Points, in no order, along strands that fork, close into loops and pass close to each other.
Points whose rows are less than 118 apart are linked; no others are. Some points are linked to none.
j986: 9; 45; -3; -4; -16; 20; 25; 7; -1; 4; -46; -35; -1; -35; 23; -1; 21; 16; -58; 19; 18; 49; -14; -14; -23; 7; 17; -71; 40; -26; -20
j183: 32; -17; -12; 33; 24; 31; -25; -36; 37; 52; -23; -47; -29; 7; 43; -8; -3; 26; -3; 22; 31; -5; -5; 2; -4; -25; -17; -46; 4; -6; -46
j735: -2; -61; -34; 18; 31; -42; -36; -5; 8; -28; 29; 35; -38; -7; -10; 17; -47; -41; 38; -36; -22; 6; -32; -15; -6; 11; -6; 16; -22; 29; 36
j270: 18; -18; -3; -30; 7; 7; -25; 5; 36; 1; -32; 24; -33; 36; -15; -13; 6; 34; -7; 37; 30; 11; 58; 2; 66; 5; 17; 9; 2; -62; -19
j981: -23; -13; -6; 18; 10; 7; -6; -6; 12; -11; 55; 2; -15; 2; -7; 17; -25; -75; 30; -17; -48; -11; -47; 26; -17; 0; 0; 11; -87; 13; 43
j236: -28; -25; -26; 11; 46; 17; 6; -17; 21; 15; 20; -13; -63; 4; 9; -3; -20; -32; 18; 22; -19; -38; -36; 31; -30; -26; -29; -17; -3; 24; 11
j663: 11; -60; -17; 29; 22; 0; -49; 7; 19; 13; 5; 2; -22; 9; 11; -15; -6; 0; 20; 1; 18; -4; 19; -25; -18; -17; -4; 2; -9; 26; -23
j544: 2; -40; -13; 3; -21; -41; -34; -1; -16; -12; 39; -16; 20; 2; -5; 0; 9; -24; 15; -11; 3; -41; -32; 13; 27; -4; -11; 24; -3; 17; 5
j431: 42; 13; 18; -49; -33; -19; -29; -2; -8; -16; -15; 10; 39; 6; -66; -16; 17; 1; -23; 62; -10; -7; 37; 1; 59; 30; 8; 13; 21; -52; 13
j883: 32; 38; 18; -44; -12; 1; -1; 12; -17; 0; -9; 25; 21; 21; -41; -10; 21; 12; -9; 20; 13; 12; 40; -20; 17; 32; 15; 11; 12; -17; 1
j247: 41; -56; -15; -22; 19; -48; 28; -28; 27; 3; -34; -26; -24; 15; 5; 20; 4; -2; 8; -59; 14; -20; -21; 10; 29; -13; 19; 32; -7; -24; 28
j444: 9; 9; 1; -17; 4; 23; 41; -22; 31; 33; 7; -45; -12; 20; 19; 9; 43; -13; -11; 25; -4; -1; -25; 63; -19; -13; -9; 13; -20; -8; -4
j170: 1; 2; 0; -19; -10; -14; 11; 0; 35; -27; -60; -49; 47; -4; 18; 7; 19; 29; -30; 2; 43; 32; 2; 11; 23; 29; 23; -52; 18; -32; -14
j703: -6; -24; -31; -3; -3; -23; 1; -3; 4; -17; 30; 26; -9; -8; -7; 11; -45; -42; 40; -31; -1; -22; 0; 9; -24; 19; -12; -12; -19; 32; 28
j706: 10; 0; -9; -30; 10; -32; 10; -14; 13; -8; -32; 3; -25; 34; 4; 11; 10; 36; -5; 13; 11; 7; -17; 32; 11; -3; 10; 5; -43; -24; -3
j818: 17; 6; 5; -16; -10; -29; -16; 43; 1; -14; -16; -32; 9; 16; 11; -7; 30; 24; -5; 24; 31; 8; 26; 14; -13; 11; 16; -11; 9; -69; 6
j869: 39; -57; -21; -2; 35; -37; 24; -28; 42; -9; -43; -38; -30; -24; 13; 31; -2; 12; 32; -50; 39; 7; -18; -12; -5; -7; 5; 33; -5; -32; -8
j396: -21; 43; -9; -29; -56; -10; 1; 11; -25; 13; 5; 15; 37; 15; -26; -2; 8; -42; 6; -14; -52; 7; -18; 45; 23; 11; -9; 32; -5; -3; 28
j143: -9; 87; 13; -34; -5; 8; -3; 28; -37; -5; 13; 15; 4; -6; -39; -25; 10; -19; -12; 5; -31; 16; 24; -7; 25; 61; -5; 29; 26; 28; 56
j486: -31; 53; 14; 40; -11; 25; 15; 25; -36; 11; 16; -3; 16; -41; 11; -19; -5; -64; -13; -1; -30; -46; -26; 1; -25; 33; -21; 5; -15; 31; 37
j210: 28; -10; 29; -6; 0; -3; -27; 32; -3; -23; 37; 49; 9; 31; -27; -6; 0; 41; 5; 46; -44; -15; 86; -9; 58; 14; -23; 18; 44; 0; 13
j511: 3; -37; 21; 12; -5; -37; -39; 2; -13; -29; -9; -28; 50; -20; 17; -3; 9; 25; -3; 2; 38; -7; -15; -29; 8; -15; 17; -7; -17; -33; -26
j459: 14; 16; 6; 1; -26; -18; 0; 18; 1; -11; -58; -37; 41; -27; 12; 3; 38; 15; -48; 15; 26; 73; -11; 1; -11; 18; 17; -35; 32; -26; -19
j903: -36; 8; -3; -65; 12; -2; -11; 11; 3; -24; 21; 39; -11; 31; -54; -13; -9; 0; 22; 32; -19; -16; 37; 2; 58; 5; 11; 16; 17; -19; 14
j837: 19; -33; -37; -30; -6; -47; 0; 18; 9; -31; -1; 21; 11; 28; -69; 6; 6; 16; -20; 4; -7; -8; 18; 41; 37; 7; -15; 10; 2; 7; 6
j488: -19; -32; 32; -23; 0; 9; -5; -28; -17; -24; -8; -64; 52; -23; 37; 4; 45; 23; -36; 0; -5; 13; 8; -52; 37; -6; 36; -15; 14; 18; -41
j100: 36; 0; 31; -16; -15; -33; -23; 25; -34; -23; 9; -22; 65; 17; -25; 1; 39; 22; -9; 27; -39; 12; 40; -13; 31; -3; 15; 20; 57; -11; 22
j410: -36; 21; 6; 40; 63; 58; 42; -20; 4; 3; 17; 1; 9; -21; 10; 23; -13; -6; 15; -1; -16; -15; -30; 10; -41; -22; -23; -18; -12; 51; -19
j774: -14; -2; 22; 28; 11; 60; 23; -66; 11; -9; 41; -43; 24; -52; 19; 18; 3; -11; -16; 3; 9; 12; -44; 8; -35; -49; -5; -11; 31; -24; -39
j150: -43; 15; -2; 8; 27; 23; 2; 2; -9; -2; 24; -9; 7; 13; 33; 5; -3; 2; -11; 13; -18; 1; 3; -3; -34; -11; -18; 2; 4; 45; 6
j696: 37; 39; 10; -11; -29; 12; -27; 37; 8; 20; 18; 31; -22; 20; -9; -19; 10; -3; -6; 32; 14; 10; 61; 3; -4; 50; -8; 10; 20; -30; 11
j344: 15; -18; -6; -40; 20; -14; -27; 13; 23; -19; 13; 47; -47; 35; -49; -5; -6; 14; 9; 20; 10; -22; 48; -2; 56; 4; 11; 14; 7; -50; 16
j257: 8; 62; 41; 25; -27; 22; 6; -28; -30; 18; 17; -32; 6; -75; -8; -16; -8; -53; -5; -15; 6; 16; -83; -2; -41; -6; -15; 8; -3; -8; 19
j343: -13; -6; 2; -5; 33; 7; 10; -19; 7; -12; 31; -28; -20; -1; -8; 15; 3; -16; 30; -19; 18; -8; -47; -12; -30; -29; 10; 8; -48; -10; -3
j496: 15; -41; -27; 12; 21; -5; 1; -21; 16; -6; -47; -20; -16; -17; 58; 12; -14; 60; -1; -12; 23; -2; 6; -49; 5; -31; 3; -4; -6; -20; -50
j192: 3; 1; -5; 20; 2; -3; 11; -14; -6; -6; 23; 5; -21; -27; 51; 15; -33; 27; 34; -19; 32; -32; -4; -31; -38; -11; -24; 2; -8; -20; -20
j847: -37; -36; -2; 56; 44; 11; -22; -43; 30; -27; 34; 7; -20; -40; -6; 7; -35; 8; 36; -27; 16; 13; -42; -20; -16; -30; -18; 34; 7; 29; -27
j791: -14; -3; 37; 19; -18; 0; -28; -13; -32; -15; 25; -4; 45; -35; 35; 5; -3; -13; 20; -2; 4; 5; -1; -41; -28; -9; -3; 28; 23; 6; -13
j845: 28; 49; 17; -35; -48; -34; 22; 18; -18; 4; -14; -28; 30; -2; -24; 2; 35; 0; -23; -8; 13; -3; -36; 40; 18; 30; -2; 13; -17; -39; 19
j57: 39; 37; -8; -3; -29; -3; -13; 44; 10; 19; -15; 16; -5; 17; -1; -5; -3; 32; -22; 16; 26; 39; 41; 4; -34; 16; -7; -14; -15; -58; 5
j313: 50; -61; -21; 31; -4; -19; 28; 15; 14; -14; 33; 18; -53; 8; 28; 33; -14; -21; 17; -37; -13; -16; -14; 19; -25; 0; -18; 26; -40; -7; 24
j957: 22; -27; 1; 33; -6; -13; 15; -30; 14; -7; -19; 1; 5; -38; 52; 20; -25; 43; 4; -21; 41; -13; -18; -25; -17; -25; -20; 2; -26; -36; -44
j770: 46; -16; 24; 9; -2; -38; -40; 22; -23; -20; 13; 20; 29; 48; -19; -2; 10; 38; 16; 29; -37; -19; 60; -17; 33; -5; 11; 5; 35; -10; 18
j932: 42; 22; 42; 28; -36; 13; 23; -20; 3; 27; 14; -35; 15; -60; -20; -5; -12; -39; -38; -9; 22; 19; -57; 18; -65; -18; -9; -11; -23; -23; 23
j815: 47; -25; -43; -14; 22; -9; -30; 5; 33; 16; -38; -25; -22; 33; 17; 1; -7; 65; 18; -19; 18; 26; 53; -47; 53; 4; 11; -5; 5; -12; -24
j20: -6; -23; 3; 28; 31; 44; 19; -60; 31; -33; 32; -43; -2; -37; 24; 22; -6; 1; -7; -7; 29; 4; -12; -15; -39; -51; 2; 18; 1; -47; -21
j750: -8; -21; -41; -21; 20; -8; -35; 14; 25; -8; 0; 46; -50; 27; -1; -10; -24; 15; 21; 39; -20; 8; 45; 2; 4; 18; -28; 9; -1; 12; -2
j517: 36; -17; 9; 0; -13; -37; -30; 32; -22; -17; -6; -3; 28; 4; 0; 6; 6; 25; 20; 7; 25; -10; 23; -35; -16; 2; 14; -10; -10; -45; -10
j576: 4; 62; 5; 8; 6; 46; 26; -4; -8; 30; -15; -33; -10; -16; 21; -23; 19; 16; -66; 30; 9; 11; -13; 9; -20; -11; -11; -70; 47; -2; 4
j502: 18; -36; -17; -30; -2; -27; -6; -10; 29; -19; -36; -32; 24; 28; 8; 0; 20; 38; -22; 15; 13; -1; 46; 25; 45; 14; 7; 15; 23; -14; 7
j935: 76; -48; -22; -2; -15; -43; -17; -9; 16; 1; -10; 36; -19; 52; -11; 15; -11; -7; 20; -17; -7; -14; 45; 11; 35; 8; 6; 6; 13; -12; 21
j719: -24; -4; -14; 17; 10; 10; 3; -3; -3; 18; -28; 47; -13; 10; 5; 2; -33; 28; 22; -28; 23; -7; -4; -31; -10; -17; 10; -34; -27; 25; -36
j32: -18; -28; -32; -17; 18; -38; -13; 27; 13; -23; -9; 27; -23; 43; -52; -8; 3; 0; -5; 0; -42; 4; -6; 46; 46; -12; -2; 37; -3; 7; 16
j799: -10; -55; -22; 16; 21; -30; -17; 13; -3; -13; 25; 24; -44; 7; -27; 15; -25; -66; 35; -38; -53; -14; -62; 14; 22; 16; 8; 16; -61; 18; 46
j370: -15; 27; -14; -33; 5; 22; 17; -21; 12; 1; 1; -10; -9; 27; 16; -15; 18; 48; -53; 15; 19; 2; 38; 16; 9; 0; -6; -18; 22; 21; -1
j927: -48; -32; -17; 55; 43; 26; 3; -17; 16; -3; 34; -6; -16; -24; 11; 5; -29; -34; 21; 7; -29; -33; -37; 34; -18; -23; -39; 0; -13; 52; 0
j373: 3; -63; -25; 35; 33; -38; -44; -22; 20; -11; 12; 20; -18; -16; -10; 5; -35; 5; 13; -39; 24; 14; -35; -15; -14; -33; -11; 11; -15; 11; -6
j107: -14; 15; 20; 5; -3; 36; -9; -10; -22; 25; -21; 26; 18; -6; 22; -15; -7; 20; 2; -6; 7; 8; 32; -65; -11; 9; 13; -28; -6; 44; -17
j565: -50; 79; 32; 29; 14; 21; -16; 27; -37; 17; -22; 8; 10; -31; -10; -34; 4; -26; 5; 21; -22; 26; 9; -13; -6; 46; 8; -13; 29; 59; 19
j868: 36; 14; 5; -22; -20; -27; 20; -19; -8; 2; -18; 29; 9; 32; 7; 26; 2; 17; 5; -30; 16; 0; -1; 7; -3; -5; 12; 15; -26; -12; 1
j698: 22; -56; 17; 11; 23; -38; -52; 6; -23; -14; 4; 12; 6; 36; 11; -3; -14; 35; 35; 2; -48; -23; 52; -45; 28; -37; 17; 12; 27; 7; 13
j512: 8; -23; -15; -24; -1; 16; 11; -25; 57; -2; -68; -34; 3; 16; 23; 1; 18; 27; -28; 26; 36; 25; 26; 25; 29; 14; 21; -37; 11; -23; -28
j668: -4; 67; 33; -21; -12; 22; 8; 15; -6; -8; -25; -16; -10; -6; 4; -19; 45; 26; -60; 26; 6; 63; 24; -7; 35; 28; 22; 4; 58; -23; -1
j524: -30; 1; 14; 37; 14; 19; 24; -3; -2; -1; 15; 30; 30; -15; 5; 21; -22; -56; 24; -38; -20; -5; -19; 3; -28; -2; 13; 22; -65; 14; 17
j718: -40; 42; 6; -8; -17; 8; 16; 34; 10; 16; 8; 32; -18; 5; -28; -11; -16; -24; 17; 17; -3; -2; 15; 34; -29; 33; -5; -20; -13; -4; 19
j758: -52; 51; 12; -10; -3; 52; 57; -5; -16; 23; -9; -2; 15; -15; -9; 5; 0; -41; 15; -9; -14; 4; -22; 9; -33; -15; 17; -37; -3; 12; 4
j923: -38; 48; 0; -49; -31; 5; 15; 22; -42; -11; -19; -17; 39; -10; -25; -20; 25; -8; -36; -9; -19; 24; 4; -22; 25; 1; 22; -11; 52; 6; 11
j250: 16; -36; -29; -1; 29; -33; -20; 0; 1; 8; -53; 9; -43; 13; 35; -4; -22; 72; 7; -30; 4; 0; 16; -66; 42; -30; 14; 4; 10; -10; -22
j618: -17; -36; -5; 16; 62; 31; 25; -40; 22; 13; -1; -32; -39; -17; 1; 8; -4; -10; 12; 23; -19; -13; -73; 22; -29; -66; -21; -7; -9; -3; -21
j385: -17; 5; -10; -27; -19; -3; 31; 20; 17; 6; 23; 23; -46; 21; 0; 3; -5; -15; 11; 14; -6; -22; 15; 55; -9; 8; -16; 3; -2; -12; 14
j477: 0; 2; -8; 19; 31; 36; 4; -15; 11; 30; -10; -12; -24; 6; 20; 1; 4; 31; -1; 36; 13; 9; -12; 11; -29; -32; -22; -57; 12; 13; -54
j656: -39; -10; -5; -49; 4; 11; 18; -22; -13; 1; -29; 8; -12; 28; -10; -5; 10; -14; 28; 3; 5; -24; 8; -20; 22; -9; 40; 2; 5; -3; -19
j291: -28; 5; -28; -75; -20; -9; 10; -17; 0; -2; 3; -8; 12; 31; -37; 0; 12; -22; 20; -5; -7; -21; 9; 10; 33; -8; 23; 10; 16; -1; 13
j15: 29; -21; 0; 2; -42; -31; -12; -14; -12; -17; 19; 19; 27; -29; 7; 19; -32; -31; -6; -12; 3; 1; -10; -10; -48; -4; -13; 22; -37; -23; 8
j371: -20; 57; 19; 34; -10; 42; 23; 22; -31; 32; -29; -6; -12; -34; 17; -27; 14; -10; -33; 42; -21; 2; -20; 16; -40; 3; -18; -12; 41; 9; 7
j274: 5; -30; -16; -28; 4; 9; 10; -52; 1; 11; -20; -3; -19; 6; 20; -3; -9; -17; 12; -1; 16; -44; 9; -32; 0; -7; 13; 6; -22; 2; -9
j707: 9; 8; 6; 2; -27; -42; -39; 31; -33; -5; 40; -7; 21; 7; -7; -11; 16; -23; -6; -1; 7; -19; -8; 12; -1; 23; -5; 2; 14; 8; 26
j971: 23; 23; 18; -1; -22; 7; 34; -18; 11; 36; -23; 12; 4; 19; 20; 14; 5; 5; -6; -31; 35; 36; -3; -2; -28; -9; 29; -25; -16; -19; -9
j766: -7; -6; 11; 23; -6; 36; -8; -29; 3; 13; 10; -36; 25; -29; 46; -7; -3; 10; -33; -10; 36; 23; 6; -38; -17; -32; 15; -37; 39; 13; -24
j535: 13; 12; 21; 33; 8; 37; 27; -24; 1; 33; 4; -26; 10; -20; 23; 15; 10; -9; -11; 18; 5; 12; -39; 32; -54; -52; -20; -35; 24; -11; -35
j858: -24; -9; -23; 3; 16; -32; 5; 8; -1; -4; -17; 55; -24; 19; 16; 17; -43; 29; 31; -30; -4; 22; -7; -4; -22; -24; -10; -1; -18; 23; -6
j260: -73; 22; 3; 18; -13; 46; 8; -14; -19; -13; 38; -35; 60; -64; 0; 4; 1; -35; 5; -19; -23; 4; -52; -15; -2; -28; -16; 17; 13; 26; -10
j168: 23; -57; -8; 9; -22; -20; 40; 16; 20; 0; 21; -19; -49; -7; 2; 13; -2; -30; -2; -21; -11; -41; -51; 49; -14; -17; -3; 7; -51; -21; 11
j366: -8; 18; 0; 39; -18; -17; -13; 38; -21; 8; 13; 50; 21; -10; 0; -4; -30; -40; 10; -17; -23; -20; 31; 13; -4; 62; -11; -17; 19; 45; 38
j120: -49; -1; 7; 8; -5; 3; 7; 51; -20; -4; -6; 12; 35; 24; -27; -8; 15; -14; 6; -27; 14; -2; -10; 8; -2; -23; 34; -14; -4; 4; -2
j383: 15; 21; 31; 6; -13; 11; -31; 4; -47; 13; -22; -19; 25; -23; 4; -49; 27; 5; -55; 12; -1; 22; 11; -47; 11; 20; 19; 4; 28; 30; 11
j368: -44; -30; 1; 21; 34; 12; -4; -39; 4; -15; 6; 21; -2; -30; 17; 18; -48; -5; 48; -26; -3; -12; -6; -36; -11; -15; -12; 21; 8; 57; -12
j531: -49; 62; 34; 9; 13; 24; -1; 44; -22; 0; -8; 46; 21; 0; -35; -17; 4; -7; 10; 15; -23; -4; 45; 1; 31; 58; 7; 2; 8; 37; 20
j335: -2; -31; 8; -25; 12; -1; 16; 13; -17; -17; -4; 8; 13; 22; 9; -1; 19; 52; -9; 5; -30; -23; 50; -22; 29; 4; -8; 34; 14; 45; -9
j747: -34; -2; 1; 9; 14; -16; -7; 33; -30; -24; 8; 32; 38; 28; -18; 3; -15; -6; 31; -20; -23; -24; 24; -4; 17; -11; 23; 3; 13; 26; 20
j26: 18; 4; 33; 54; -15; 25; 14; -15; 7; 7; 55; 10; 9; -51; -11; 16; -27; -41; -6; -7; -11; 7; -54; 30; -70; -8; -30; 8; -41; 2; 4
j332: 2; 2; 37; 44; -26; 12; -6; -33; -3; -15; 51; -4; 21; -42; 22; 15; -12; -24; 5; -13; 17; 6; -32; 1; -49; -13; -7; 40; -19; -30; -3
j621: 14; -44; -19; -22; 37; -20; -6; 2; 5; -9; -19; -12; -27; 35; 1; -7; 29; 36; -4; 0; -13; -24; 39; -12; 49; -5; 17; 34; 15; 10; 1
j474: 8; -40; -3; 15; 43; 6; 14; -55; 44; -27; 4; -54; -30; -44; 32; 29; 0; 14; 30; -36; 53; 13; -25; -28; -7; -34; 9; 28; 17; -32; -27
j98: 53; -59; -32; 23; 12; -35; 6; 7; 9; 4; -7; 40; -30; 23; 13; 26; -18; -7; 40; -44; -10; -10; 22; -18; -5; 0; -12; 37; 3; 14; 6
j765: -4; 46; 29; 22; -3; 21; -15; -1; -43; 20; -12; 9; 24; -33; 8; -26; 7; -8; -9; -1; 10; 30; -1; -46; -16; 32; 8; -2; 27; 62; 5
j713: -37; -38; -45; -26; 27; -21; -18; 15; 13; -18; -4; 38; -67; 27; -26; -7; -17; -20; 12; 23; -52; -14; 1; 29; 30; 19; -19; 29; 3; 18; 22
j973: 33; -51; -38; 42; 28; 3; -25; -10; 42; 32; -18; -23; -61; 14; 31; -7; -12; 4; 4; -4; 28; -8; 0; 5; -12; -30; -15; -4; -10; -12; -20
j516: -4; 23; 20; 38; -27; -9; -32; 28; -44; 8; 33; 8; 17; -15; 25; -15; -1; -55; -1; 4; -33; -31; 2; -8; -1; 49; -8; 19; 16; 37; 42
j490: -21; 38; 14; -6; -9; 15; 1; -6; -21; -3; 15; -47; 27; -24; 4; -3; 23; -19; -19; -5; 27; 32; -58; -19; -28; -20; 33; -43; -6; -23; -14
j890: 22; -14; -10; -29; 7; -18; -17; -4; 44; 9; -42; 21; -48; 36; -29; -9; 4; 30; 5; 19; 36; 26; 5; 22; 31; 8; 17; -8; -35; -51; -30
j251: -38; 28; -1; 20; -27; 21; -2; 0; -41; 8; 18; -17; 53; -35; -20; -19; 1; -43; -4; -18; -9; -35; -51; -10; 10; -5; -9; 6; -24; 29; 6
j820: -21; -30; -2; 33; -12; -2; -15; -9; -10; -7; 43; -19; 35; -27; -20; 0; 6; -36; 18; -23; 5; -33; -62; 8; 19; -21; -13; 41; -30; 15; -22
j704: -18; 76; 1; -27; -26; -22; -14; 32; -44; -19; 20; 29; 37; 5; -36; 2; 5; -25; 6; 9; -68; -5; 1; 12; 41; 47; -16; 26; 15; 17; 53
j173: 24; -7; -29; -6; 13; -8; -25; 39; 18; -8; 26; 66; -29; 41; -11; 8; -34; 48; 21; 11; -28; 5; 80; -16; 46; 24; -32; 15; 32; 15; 3
j125: 11; -18; 6; -11; 39; 16; 31; -56; 31; 11; 0; -64; -7; -19; -13; 20; 8; -8; 0; 16; -3; 6; -88; 44; -16; -52; -4; -35; -30; -22; -33
j482: -40; 8; 12; -20; 18; 33; 23; 4; -17; -5; 11; -15; -5; 12; 27; -10; 27; 43; -11; 28; -25; -9; 33; -17; 10; 4; -3; 0; 22; 50; -21
j264: -62; 67; 7; -34; -19; 44; 41; 1; -22; 10; -17; 13; 21; 1; -21; -17; 10; -18; -30; -5; -17; 6; 7; -2; 16; 15; 20; -17; 27; 24; 17
j50: 24; -18; -10; -31; -32; -31; 26; 31; 1; -7; 25; 5; -28; 27; -29; 5; 9; -18; 10; -7; -9; -45; -14; 46; 9; 10; 8; 9; -43; -39; 19
j865: -24; -3; -18; 0; 8; -34; 5; 11; -2; -15; 3; 69; -16; 29; -7; 21; -50; -10; 48; -33; -22; -13; 20; 16; 8; 21; 0; 0; -16; 25; 29
j420: 23; 57; 16; 4; -20; 12; 21; 25; -9; 24; -17; 19; 0; 5; -6; 2; 8; 11; -16; -8; 12; 55; -2; 0; -60; 10; 7; -15; -20; -11; 6
j519: 38; -18; 12; -10; 10; 4; 25; -43; 42; 22; -10; -68; -19; -2; 17; 19; 16; -18; 8; 20; 19; -3; -34; 40; -30; -15; 1; -15; -47; -39; -1
j6: -17; 19; 24; -11; 3; 14; -10; 45; -21; -17; 33; 43; 10; 11; -46; -21; 4; 11; 1; 38; -50; -40; 69; -9; 50; 62; -14; 11; 16; 24; 31
j358: 29; -5; -19; 40; -25; -8; -27; 56; -12; 7; 35; 44; -6; 5; 4; -6; -19; -24; 19; 6; -6; -6; 37; -2; -33; 58; -36; -10; 1; 37; 7
j586: -5; 7; -8; -19; -21; -2; 14; 6; 9; -13; -43; 48; 11; 31; -17; 4; 12; 50; -22; 7; 11; 52; 23; 1; 23; -8; 25; -18; 3; -17; -41
j832: 22; 23; 10; 16; -12; -5; -17; 12; -18; 8; 12; -31; 10; -41; 17; -16; 3; 11; -31; 36; 19; -3; -8; -15; -61; 18; -30; -19; -13; -13; -2
j969: 57; -17; -21; 0; -15; -17; -24; 4; 28; 32; -10; 23; -24; 48; -3; -2; -6; 23; 20; -20; 33; -5; 54; -6; 27; 13; 10; -1; 15; 1; -16
j84: 11; 30; 15; 12; 2; 17; -13; -14; -14; 7; -4; -69; 34; -17; 18; -22; 36; 3; -81; -2; 25; 22; -6; -9; 3; -1; 19; -5; 16; 15; 28
j309: -17; 35; 4; -8; -18; 19; 35; 4; 7; 28; 15; -1; -7; -15; -30; -1; -23; -53; 12; 6; -21; -11; -33; 37; -57; 8; -13; -36; -39; 16; 28
j411: 14; 36; 2; -41; -6; 20; 30; -29; 11; 13; -3; -27; -3; 28; 8; -4; 43; 0; -31; 26; 5; 9; 15; 31; 7; 21; -6; 19; 0; 9; 12
j683: -11; 8; -34; 4; -23; 25; 6; 21; 19; 32; -37; 41; -11; 22; 2; -13; -25; 47; -5; -9; 21; 27; 46; -26; 7; -10; 10; -41; 2; -7; -44
j795: -8; 15; 5; -25; -50; -10; 34; 13; -4; 23; -4; -22; 30; 15; -22; 6; 28; -21; 7; -32; -5; 4; -47; 56; 19; -15; 5; 14; -18; -5; 0
j493: -28; -40; 23; 1; -17; -8; -12; -7; -29; -23; -7; -16; 45; -17; 23; 11; 23; 6; 9; 0; 6; 4; -29; -29; 17; -27; 22; 14; 18; -2; -58
j497: 6; 65; 15; -19; -18; 24; 16; 9; 11; 7; -22; -5; -15; -8; 3; -25; 25; 53; -73; 35; 28; 22; 33; 9; 25; 33; -14; -20; 22; -27; 0

A tip is a point with one link. Name the tips that can be reached along the links from each point below, in the order of the rows.
j883 -> j431, j488, j257, j15, j274
j251 -> j260, j358
j815 -> j192, j923
j170 -> j668, j371

How many points has the smallest loop of links through each point below? Write none if it is on no loop.
j618 -> 11
j707 -> 6
j868 -> none
